Each scene shows the same named points in several views. A view is turned or mirrored, and shifted as a whole, has a little noise and may leave points out.

Scene 1
View 1
k_937: [ -7  15  10   1 -17 -27  -6  -3 -10 -14  -6   7  -1  -3  11   1   5  16
  -3   3  -5  15   7]
k_674: [  7  -4   0   8   5  -1  -1   6  10  -1   2  -3  -3  -5  18   0  19  15
  21 -13  -3 -18  -3]
k_178: [ -1  32  13   9 -35 -27  -9  -9 -10 -26 -11   3   5  -6   5 -13  25  27
 -20  13  -1  29   5]
k_538: [ -9  21  10   2 -12 -31  -6   0 -23 -25  -2   6   0  -6   7  10  -4  17
 -10   4 -17  22  13]
k_474: [ -9  -1  10   2 -27 -27  -2 -17  13  13  -8   9 -10  -4  18 -16   9  16
   4   8   2  -3   2]
k_377: [-12 -13   9   1 -14 -20  -4   1  15  18 -11  11 -11   3  35  -2  12   1
  29  -8   7 -12  -1]
k_567: [  5  15   4  -8  -7 -10  -8   1   4  -9  -9   9  10   3   8   1  17  19
  12 -15  15   6   0]
k_743: [ -9  -5   9   3  -8 -18  -6  10   4   3 -10   8  -6   3  33   7  14   1
  27 -11   2  -4   1]
k_405: [-11   4  12   9 -19 -25  -6   2  -3  -6 -10   5  -7  -2  28   0  15   7
   9   2  -6   7   4]
k_184: [  0   2   2  -3  -8 -15   0 -12   9   7   1   5  -3  -6   6  -7   2  23
   6  -4   0  -7   3]
k_834: [  7  22   4   1  -3 -11  -7   6 -11 -26  -3   3   9  -2   5   7  16  21
   1 -10  -1  13   4]
k_640: [ 24  28   0  10  -7   7  -8   3   2 -30  -3  -9  16  -6  -1 -11  44  34
  -1  -9   8   5  -5]
k_595: [-10   7   9   3 -17 -29  -2 -10  -4  -3  -2   7  -7  -7  12  -3  -2  17
  -3   6 -10   7   9]
k_352: [  5  16   4  -7  -4 -10  -8   5   0 -13  -8   9  10   3   9   5  16  17
  13 -17  13   8   1]
k_737: [  1  10   0 -18   0 -16  -2 -10   5   4  -1  14   6   0  -2   2  -9  23
   9 -14   9   0   6]
k_140: [  9   9   2   1 -10  -5  -4  -4  12  -3  -5   2   5  -2  10 -10  25  23
  11  -9  11  -4  -3]
k_277: [  6   8  -1 -14  -2  -8  -3  -6  12   4  -3  11   7   2   4  -2   6  22
  16 -17  16  -5   1]
k_64: [ -4  -2   4   1  -1 -17   0  -2   2   3   1   5  -7  -5  15   3  -2  14
  11  -6  -9  -7   5]
k_15: [  1  15   4 -17  -5 -16  -7   0   1  -6  -8  16  11   5   5   7   4  17
  12 -18  16  10   4]
View 2
k_640: [ -5  32  19 -29  15   6 -41  -2  44  -4 -28  10 -11 -22 -11   8   1  19
  -9  -7 -10 -13  20]
k_405: [-31  21 -11 -12  -7   3  -3  12  28  -5 -14  -6   0   5   9  -7  -3  11
  13  -8   9   0   7]
k_937: [-26  12 -14  -8  -3   7 -11  16  16  -6 -19  -5 -14   0  -3   3  -3  12
   3  -9   9 -10  10]
k_184: [-21  11  -5  -3  17 -10 -20  -5  15 -12 -12  -9  -4 -10   6  -9   8  11
   2  -9  22  -3   4]
k_64: [-16  13 -10  -1  14  -9 -10   5  23 -14  -5 -11   1   0   7  -8   3   8
  11  -2  23  -5   2]
k_474: [-43  11 -10  -7   0  -8 -11  -6  10  -5 -17 -10  -3  -6  13 -17   9  14
   4 -20  19   9   5]
k_15: [-14  14 -12 -13  21  -4 -13   7  12  -9 -11  13 -22 -17   8   4  -9   2
   8   5   6  -3   0]
k_538: [-18   5 -20  -3  -6  15  -9  28  16  -9 -18  -9 -18   8 -14  13  -7  11
   1  -7  11 -24  12]
k_352: [-11  23  -5 -18  17  -2 -16   7  25  -8 -13  12 -16 -15   6   3  -9   5
   8   4   2  -4   4]
k_737: [-12   7 -12  -3  28 -11 -18   1   5 -14  -8   2 -18 -17   6  -1   0   3
   4   1  20  -6  -2]
k_377: [-36  24 -11  -9   8 -17   4  -4  24  -8  -3  -4   9  -3  31 -24   1   5
  23  -3  20  20  -5]
k_567: [-15  22  -3 -18  18  -4 -18   2  22  -7 -14  12 -16 -18   7   1  -6   7
   6   1   3  -1   4]
k_674: [ -8  28   6 -10  20 -14 -18  -5  43 -13  -5  -5  10  -6  12 -11   4   9
  11   1  16  -1   3]
k_277: [-12  17  -4 -11  29 -13 -19  -4  17 -12  -9   8 -13 -20  10  -4  -1   4
   6   3  12   0   0]
k_743: [-24  27 -10 -12   6  -8   3   7  33  -9  -4   0   5   1  22 -12  -6   4
  23   4  11   9  -1]
k_178: [-36  14  -7 -20 -16  20 -24  14  16   2 -36   0 -22  -6 -16   8  -1  22
 -11 -24  -6 -13  23]
k_140: [-19  25   6 -18  17  -7 -25  -8  29  -7 -17   4  -6 -18   8  -7   4  13
   2  -7   6   2   8]
View 3
k_538: [-25  11  20  -2   0   6 -15 -20 -10  14  10   4   9   5 -22  -8 -16  -7
 -12  -3  18  13 -26]
k_178: [ -7  17  -5  -9   7  19 -23 -32   7  20  11   4  -2  18 -30  -8 -20  -8
   9 -18   0   1 -21]
k_15: [  6  -3  12  -2  -8  16  -1 -12 -13   9   9   5  12 -13   7  -6  -3 -15
  17   8  19  -8 -17]
k_595: [ -4   4  24  -3  11   5  -4 -12  -6  30   2   3   3  -2 -17  -6 -17   5
   0  -2  16   7 -14]
k_277: [ 16  -5  14  -2  -6  18  12  -6  -5  11   1   6   6 -22   6  -8   0  -6
  16   8  19 -11 -11]
k_834: [ -8  12   6  -4 -14  20  -3 -15   5   5   6   6  10  -7 -10 -10   1 -15
  -3   0  14  -3 -25]
k_567: [ 11   3   6  -5  -8  20   1 -10   0  13   6   4  10 -12   4  -7   1 -13
  16   6  14 -12 -17]
k_184: [ 12  -3  21  -2   6  12  13  -6  -1  23  -4   5  -1 -17  -9  -8  -9   8
   8   1  17  -3  -6]
k_743: [ 11  10  27  -7   2   7   2   7   2  45   1  -4  21 -11  11  -1   6  -9
   4  18  16  -6 -18]
k_640: [  8  20 -16 -10 -18  36   5 -20  31   1  -1   9  -1  -9 -18 -12   9 -13
   6 -11   1 -16 -21]
k_64: [  3   2  30  -2   2   6  12   0  -2  27  -4   3   8 -18  -5  -6  -3   4
  -3   8  21   2 -12]
k_377: [ 23   4  31  -8  12   5   7  10   1  56  -3  -5  16 -14  14   0   1   1
  14  18  15  -8  -9]
k_474: [ 17   1  22  -7  20   7   0  -7   0  46  -1   1  -1  -3 -10  -4 -17  10
  16   0  10  -2  -5]
View 4
k_377: [-14 -15   1  15   8  21   2 -21  12 -15   4   5   5  -1 -10   0  15   9
  -6  12  -8  20   5]
k_743: [ -7 -14  12  -1  13  10   1 -15  12 -16  -1   6   1   3  -4  -1  17   3
  -9   6  -5  22   3]
k_737: [ -1   5  -5 -22  10  33 -13  -3  -9   4 -18 -11  -3  -3  -7  -9  11   7
  -8   9  -5   2 -15]
k_595: [-12  14   9   1  -2  30  -7  14  -2 -10 -12   7  -1  10   2   1  17   0
  -1  -7   7   6 -11]
k_64: [-19   6   6  -6  17  22  -4  -3   0 -13 -12   4  -2   5  -5  -4  14   0
 -10   4  -3   4  -6]
k_937: [  2  10  13  -9  -3  21  -6  17  -1  -8 -14   4  -4  10   7   2  18   0
  -1 -11   7  12 -12]
k_352: [ 17  -6   5 -23   9   6  -4   0   0  -3 -17 -10  -8   0   0  -2  17   4
  -9  -1  -6  11  -6]
k_140: [ 10   0 -13  -2   8   5   4   2  -1 -10 -17 -14  -8  -3  -6   3  16   7
  -9  -3 -12  -3   2]
k_674: [-12  -2  -3  -4  27   1   5 -11   4 -20 -14  -5  -8   1  -9  -1  16   0
 -16   3 -15  -3   5]
k_277: [  6  -3  -9 -17  14  18  -6  -8  -5   0 -17 -15  -5  -5  -9  -5  13   7
 -10   8 -11   3  -7]
k_184: [-12   9  -9   0   9  26  -4   2  -5  -7 -15  -6  -3   1  -7  -3  14   5
  -8   3  -6  -4  -6]
k_178: [ 22  17   5   3 -22  11   0  40  -2  -9 -19  -3  -8  12  14  12  22   1
   5 -27   9   5  -9]
k_474: [ -9   6  -7  21 -11  32  -2   8   2 -11  -5   2   3   4  -3   5  17   9
   2  -3  -1   7  -3]
k_834: [ 14   7  12 -28  11   1  -4  14  -3  -8 -24  -6 -12   7   6   0  18  -4
  -9 -12   0   5  -9]
k_15: [ 15  -5   3 -26   5  20 -11  -3  -3   4 -15 -10  -4  -2  -2  -5  15   6
  -6   4  -4  14 -12]
k_405: [ -5  -1  14   5   1  13   0   5   9 -17  -5  10  -1   9   4   4  20   0
  -3  -7   3  17  -1]

In a view up to two points have been moved. Name them for each view, in the order of its rows, or write -.
view 1 -> k_277
view 2 -> k_377
view 3 -> -
view 4 -> k_178, k_474
